Points on a hilly landscape, in no order, each with its height.
A ball rolls from a point to whichever of its 2 nearest points has the largest drop for the distance, and stops where none of them is lower. Distance is the straight distance between rows; heights are no part of it.
z103: [154 106 106 113  98 108 133  79 106 112 104 110 125 144 150 148  83 110
 149 140  79 131 144 106  92 141 120]  height 227
z666: [161 145 133 180 123 131 111 149  92 139  93 118 143 153 129 134 144 141
 103 138 139 138 136 125 121 108  81]  height 563
z47: [183 126 165 160 134 116 193 103 147 172 115 159 118 176 150 142 144 108
 116 204 163 146 107 127 110 127 101]  height 371
z290: [195 129 138 125 140 106 184  89 129 116 108 118 116 131 151 140 146 161
 106 165 157 111 111 130 121 117 110]  height 338
z247: [110 128 171 143 175 139 143 157 156 183 166 151  85 159  60 113 153 131
 134 190 140 151  91 144 163 107  70]  height 425
z929: [110 131  99 168  86 127 131 133 151 121  89  94 128 144 138 188 158 145
 129 103  32 116 111  98 134 141 181]  height 228
z307: [103 128 135 190 154 103 158 133 135 156 133  79  75 160 138 119 180 160
  91 115 125 112 130 110 138 132 118]  height 244
z785: [117 160 155  86 150  78 104 126 205 134 124 107 174 127 106  98 165 127
 184  93 187 159  82 136 138 130 140]  height 800
z345: [162 116 113  69  93  97 109 101 157 102 113 136 138 125 167 102 149  96
 147 126 140  96 118 115 118 128 227]  height 455
z788: [137  74 121 125  86 190 129 137  93  87 141 151 138  63  92 143 154 154
 101  90  93 104 144 121 102 157 126]  height 274
z539: [118 102 128 117 157 114 166 140 127 146 115 130  98 149 135 146  73  86
 133 191 109 144 118 131 118  94 140]  height 395
z996: [134 159 147 175 130 103  81 106 111 176 171 121 160 131 123  70 134 156
 114 150 176 136 128 138 119 142 103]  height 818
z462: [125 115 102  99 145 102 171 180 203  99 157 140 159  85 102  91 134  83
 148 106 122 163  74 112  85 136 170]  height 763
z751: [166 119 157 157 103 126 135  86 121 175 104 147 115 166 167 160 108 124
 131 221 114 156 119  92 111 104 118]  height 337
z799: [ 87 141 146  53 145 109 150  99 138  88 109 111 169 113 110 148 144 152
 163 102 155 122 120 116 139 162 143]  height 450
z752: [104 142 138  72  92 191 143  89  85 104  78 119 194 133 178 131 150 127
 130  76 179 120 139 109 141 176  90]  height 439
z361: [209 148 150 152 114 154 189  91 130 130  80 134 151 119 133 170 117 150
 132 122 115 116 125 150 110 150 115]  height 304
z734: [142 105 127 109 100 113 152  92 162 124 129 122 113 142 100 126 130 125
 123 152  57 131  95 125  99 140 118]  height 152
z463: [150 126 141 171 106 148 175 109 137 163  91  96 162 140 125 172 151 172
 149 119  85 119 117 127 137 140 150]  height 272
z64: [ 94 112 141 157  81 108  96 139 138 139 145 125 133 116 121 145 127 143
  84 152 100 191  69 113  98  74 146]  height 582
z948: [102  98  90  71 121 179 109 128  82 120 132  90 201 107 165  83 112 144
 149 117 182 112 135 160 180 139  89]  height 440
z194: [160  99 107 132  89 141  98 102 144  93 132 153 122  60 118 166 113 132
 113 115  67 102 119 130 100 147 157]  height 217
z260: [100 155 105 164 171 151 149 170 105 121 120 146 160 127  72 123  93 131
 105  82 149 141 152 152 134 146  70]  height 240
z745: [137 155 108 135 121 147 165 196 120 138 151 158 191 101 111 151 116 110
 165 163  92 121 118 124 125 127 159]  height 733
z631: [126  99  63 102 163 152 141 149 116 107 144 141 124 134  81 121  85 114
 149 100 101  97 172 189 162 140  96]  height 360
z817: [155 130  83 104 115  98 136  99 148 111 128  73 186 114 156  97 121 144
 155 141  94  95 102 120 126 172 156]  height 386
z221: [162 144 147 157 138 191 150 106  71 110  97 117 135  89 174 158  98 138
 144  75 188 112 176 101 127 147  98]  height 604
z777: [ 65 139 121  50 146 161  80 101 122 130 148 113 146  81 156  83 118 111
 137  77 162  79 136 176 167 167 137]  height 457
z550: [115 164 115 141 178  62 129 102 174 146 140 136 119 186 130  98 140 105
 151 106 197 124 141 130 150 151 106]  height 253
z430: [157 103  75 121 128 131 144  99 130 129 123  67 195 124 187  77 110 138
 163 125 149 100 134 136 163 155  83]  height 414
z340: [158 126 122  70  98 126 160 166 149 123 151 193 145 177  96  99 119  61
 155 175 130 170 105 169 103 108 118]  height 484
z760: [150 161 148 151 154  77  97 118 141 170 165 131  93 111 159 128  96 112
 156 164 120 106 152 142 137  82 123]  height 579
z295: [115 122 123 112 115 123 134 118  75 110 160 107  69 150 128 114 140 172
 106 138  89 112 156 102 120 136 149]  height 655
z396: [116  82  92  93 141 113 129 114 158 108 146 116 140 134  91  47 136 144
 119 122 122 126  96 109 113 152 177]  height 511
z446: [105 104 116 142  52 108  56 139 152 142 173 131  95 137 137 117 159 141
 104 140  79 165  75 126 116  82 208]  height 549
z41: [130 144 168 184 175 123 108 165 151 176 125 136  67 160 115 164 180 123
 121 177 127 128 117 128 167  89  71]  height 477
z600: [ 87  85 128  98 129 103 102 149 105 132 147 121  60 134 124 133  94  97
 122 141  94 139 153 148 111  73 156]  height 445
z878: [159 124 110 151 136 161  50 107 121 125  93 133 115 100  90 174  88 171
 141 128  50 117 128 124 131 138 158]  height 134
z325: [122 138 149 131 203 130 125 128 135 154 156 169 113 135  65 130 128 156
 154 188 138 137 124  90 146 124  88]  height 372
z548: [155  84 122 105 123 136 171 126 110 140 135 159 145 126 143 127  75  95
 153 147 132 132 172 176 116 108 132]  height 432
z775: [152 138 146 179 104 188 143 164 135 160 102 147 124 104 124 186 110 117
 122 155  50 134 102 137 151 103 124]  height 286
z68: [ 88 174  96 138 162 146 133 131 123 118 119 157 160 157 103 124 102 136
 108  77 225 141 175 170 174 167  87]  height 293
z709: [ 86  74 110 100  54  97 104 126 172  62 132 151  97  99 111 175 192  93
 121  79  96 101 113 111  80 153 170]  height 90
z364: [152 144 163 126 178 129 110 115 142 132 124 170 147 122  98 126 171 171
 139 137 175 120 148 100 152 117  95]  height 319
z625: [133 128  85  75 128 122 146 134 124 100 137 155 111 166  64 138  91  82
 156 141  83 111 127 186 115 164 123]  height 392
z217: [124  81 132  82 125 148 144  89  67  97 138 110  84 110 164 126 126 165
 127 110 135  97 196 113 135 132 144]  height 640
z201: [128 192 152 144 169  80  68  99 157 128 104 134  90 158 135 113 159 114
 117  93 161 108 148  93 134 136 127]  height 320
z917: [ 94 190 126 109 177 127  90 156  89  88 124 159 135 142 120 102 139 132
  93 103 226 125 159 125 152 143 113]  height 339
z757: [109 101 159 173 129 148 209 115 171 187 111 133 102 160 152 114  93  53
 111 165  92 140 108 119 133 145  97]  height 208
z426: [140 153 129 136  61 124 155 174 128 140 166 162 153 116 124 164 165  94
 170 138  94  92 129 150 118 132 197]  height 722
z153: [135 101 127 153 144 213 126 116  55 115 104  83 117 140 174 141  98 155
 189  89 202 121 198  90 158 146 107]  height 616
z363: [156 141 162  81  83 134 102 153 142 148 140 179 102 163  85 139 127  68
 152 189  84 144  97 175 127  94 119]  height 518
z480: [167 125 140 149  88 172 147 108  72 111 108 121  65 130 125 178  96 140
 100 135  80 151 128 105  96 118  77]  height 314
z265: [ 96 145 130 155 148 139 152 151  69 140 153 116 109 120 122 132  91 132
 133  83 133 127 189 168 126 135 111]  height 164
z382: [138 115  94 138 120 129 166 134 110 117 127  85 162  99 114 118  93 132
 116 118  98 110 108 166 105 167 163]  height 350
z109: [100 119 101  91 177  62 127 152 194 119 166 124 129 127 102  69 103  85
 162 117 152 174  94 132 103 121 127]  height 776
z369: [102 142 162 147 171  92 151 132 133 108 123 116  44 145 138 171 184 151
  92 104 140 125 156  86 123 115  88]  height 308
z593: [ 97 113  79  51 133 134 104 105 129  82 142 104 160 112 109  60 125 133
 117  95 144  92 105 161 143 192 145]  height 486
z138: [125 167 115 152  56 137  95 151 130 142 150 167 133 131 120 163 127  93
 150 153  38 110 110 113 110 157 192]  height 710
z271: [104 168 162 188 140 172 129 180 125 188 127 136 134 125 100 141  93 107
 134 190  81 146  95 127 157 126 100]  height 355
z285: [107  89 151 125 143 135 100 130 163 130 150 163 100  95  95 129 169 153
 114 117  96 140 140  81 129  70 123]  height 198
z436: [137 122 117 121 110 114 180 146 122 136 156 173 171 147 143  81  99  79
 119 143 165 152 144 142  98 114 139]  height 456
z810: [163 127 141 151  93 118 107  80  80 169 132 112 135 143 160 137  74 134
 165 179 113 147 149 122  99 121 113]  height 284
z443: [ 92 105 160 170 100  83  96 121 130 140 134 105 130  83 156 142 130 134
  76 108 147 177 121 119  91  73 112]  height 608
z483: [ 82 158 146  52 126 161  57 138  95  99 153 111 122  75 163  85 163 142
  90  90 161  92 131 145 150 134 134]  height 421
z999: [130 130 113  60 153  95 159 107 165 106 138 135 142 158  81 128 118 128
 176 129 133 131 123 173 134 152 133]  height 422
z914: [122 167 157 122 142  99 102 100 153 160 144 124 198 142 124  73 162 164
 158 143 214 141 106 116 144 160 138]  height 809
z741: [105 180 132 142 102 135 134 161 121 158 166 162  97 158 116  99 139  96
 133 132  81 129 124  77 113 140 198]  height 692
z458: [123 110 120 130 148 140 159 171 135 108 103 147 178  86 128 166 135 129
 128 120 108 121 132  81 128  98 179]  height 744
z489: [129 103  84 132 182 132 170 163 152 116 121 141 174 163 111  73  93 123
 112 195 149 178  92 116  98 152 126]  height 558
z344: [117 160 161 146 154 144 137 127  73 135 134 147  72 126  91 161  85 132
 104 141 115 145 148 136 100 130  85]  height 248
z378: [149 134  86 148 176  98 155 142 106 132 116 114 117 201 122 141 118 120
 124 191 173 138 114 144 139 132  68]  height 590
z784: [157 113 104 185  96 192  72 139 128 133 102 156 103 108 149 219  97 146
 135 133  27 135 116 129 153 109 168]  height 216
z800: [126 120 127 122 130  72 112 138 111 131 149  88 119 124 164 146 110 109
 152 157 121 136 147 127 127  67  71]  height 603
z858: [ 84  94 139  96 129  95  90 139 130 133 153 110  91 104 135 115 132 115
 137  91 133 109 154 168 138  95 217]  height 485
z356: [145  95 140 137 148 146  95 118 138 142 103 139 145 122 129 113 171 177
 125 126 139 108 148 102 159  97 156]  height 271
z718: [101 131 114 107 171  63 110 125 183 103 115  90 180 109 144  89 117 107
 132 111 168 147 102 114 111 138 109]  height 788
z753: [140 175 170 128 112  93 152 123  95 115 103 120  90 129 148 176 120 117
  97 116 151 135 131 158  99  94 158]  height 396
z186: [ 90 102 106  33  98 157 169 104 106  71 106 125 175 122 137 142 145 118
 138  74 162 108 135 153 143 180 105]  height 460
z147: [117 126 146 159 167 136 129 149 132 162 120 116 142 127 101 181 116 164
 159 205 100 160  94  92 144 107  89]  height 418
z95: [142 110 131 149 150 120 190 110 193 166 127 177  89 194 127  77 107  59
  98 141 149 149 121 155 119 138  99]  height 128
z270: [143  83 109 118 132 177 152 128  71 116 140 114 129 119 160 143 119 163
 197 114 132 106 202  96 164 115 104]  height 627
z559: [143 151 156 222 142 133  69 158 118 162  95 104  80 155 151 176 170 162
  83 133 122 146 137 125 135 100  83]  height 527
z398: [114 183 163 109 131 110 146 158 112  92 120 117  99 118 150 152 177 142
  96  78 156 108 149 128 139 109 136]  height 359
z32: [156 133 136 178  83 164 124 118  88 124 100  35 122  83 199 175 123 185
 126  93 138 122 123 139 148 117 144]  height 641
z627: [128  97 119 134 182  98 158  89 196 137 111 157 130 171 114 103 118 103
 124 107 179 155 147 160 123 145  75]  height 195
z832: [145 139 147 105  96 140 134  87 107 104  74 139 165 155 163 123 177 144
 107 104 164 118 151  70 126 144 119]  height 415
z19: [ 94 130 165 114  75 102  45 143 144 136 172 141  85 109 136 141 168 136
 134  94 118 154 141 146 120  87 205]  height 516
z17: [138 160 126  78 138 144  88 135 122  88 137 165 146 100 122  58 149 123
  88  91 184 102 128 127 134 133 145]  height 380
z933: [128 122 126 123 152 183  73 144  72 135 108  70 183  83 145 129  97 161
 174 111 186 123 144 165 175 118  90]  height 467
z907: [147 101  83 181 175 129 149 169 114 149 107 113 180 161 142 122  94 117
 133 207 153 159 108 106 121 138  86]  height 581
z224: [153 190 156 155 117 114  62  98 129 126  93 131 133 140 169 121 179 161
  94 126 162 116 133  75 132 137 147]  height 376
z287: [166 125 100  93 109 103  80 106 138  95 116  96 146  93 171  88 125 119
 106 117 125  89 107 151 128 123 150]  height 423
z872: [135 112  97 126 106 176 151 126  75  92 105 103 156 108 131 104 129 149
  95  80 122  97 140 126 125 168 144]  height 316
z940: [205 163 122 192 113 170 123 152  76 119 111 124 154 102 168 130 114 125
 116 112 154 114 159 109 120 115  67]  height 586
z761: [106 105 115 153  45 125 103 122 163 112 134 143  99 136 131 170 192 125
 118  83  45 110 127 111 111 154 170]  height 173
z306: [122 132 138 175 150 120 154 122 147 147 128  99  35 124 145 147 120 134
  80 145  76 115 106 118 132 106 131]  height 306
z865: [135 149 169 124 115  97 123 121 159 191 159 152  66 164 124 120 116  82
 163 162 111 134 122 168 135  87 151]  height 553
z924: [103 124 161 153 107 136 150  97 171 171 126 120  76 135 122 147 103 108
 118 176  49 147  82 109 141 135 128]  height 236
z321: [117  91  93 129 181 141 155 131 126 116 110 143 122 157  75  80 102 143
  79 137 126 141 114 115 107 144 137]  height 535
z860: [122 180 139 125 114 113 127 118 105 130 164 151  94 170  93  88 136 126
 102 139 112 142 120  93  91 143 133]  height 675
z846: [ 70 132 155 135 154  95  85 140 161 126 154 115 111 102  92 106 159 139
 116  72 123 139 133 100 127 108 116]  height 96
z231: [137 145 126 116 138 121 152 167 176 109 149 149 184  55 130 112 146 115
 135 101 143 108  99 106 125 124 198]  height 754
z352: [107 110  74  96 165 148 146 134 158 110 142 148 168 119 105  97  92 136
 125  89 186 128 165 196 190 143  94]  height 327
z958: [140  97 150 149  90 130 118 112  95 119  97  74 135  87 151 166 123 182
  89 118 145 162 108 152 113  91 132]  height 628
z704: [ 86  88 121  67  74 102 144 160 132  84 164 140 130 115  97 141 193  98
 160  96 134 108 130 144 110 133 159]  height 178

Call two points neighbours if one is among the 2 nearest of the other. Go from one point of each pair to the other, from neighbour to neighbour, staying as low as possible. Name the highest point that can't be avoided.
z265 / z734 => z480
z734 / z709 => z47
z307 / z734 => z306
z846 / z878 => z147
z734 / z95 => z924

Where does a ball stop that starts at each point below?
z186 => z95
z958 => z539
z217 => z846
z785 => z846
z996 => z846
z378 => z846
z760 => z539
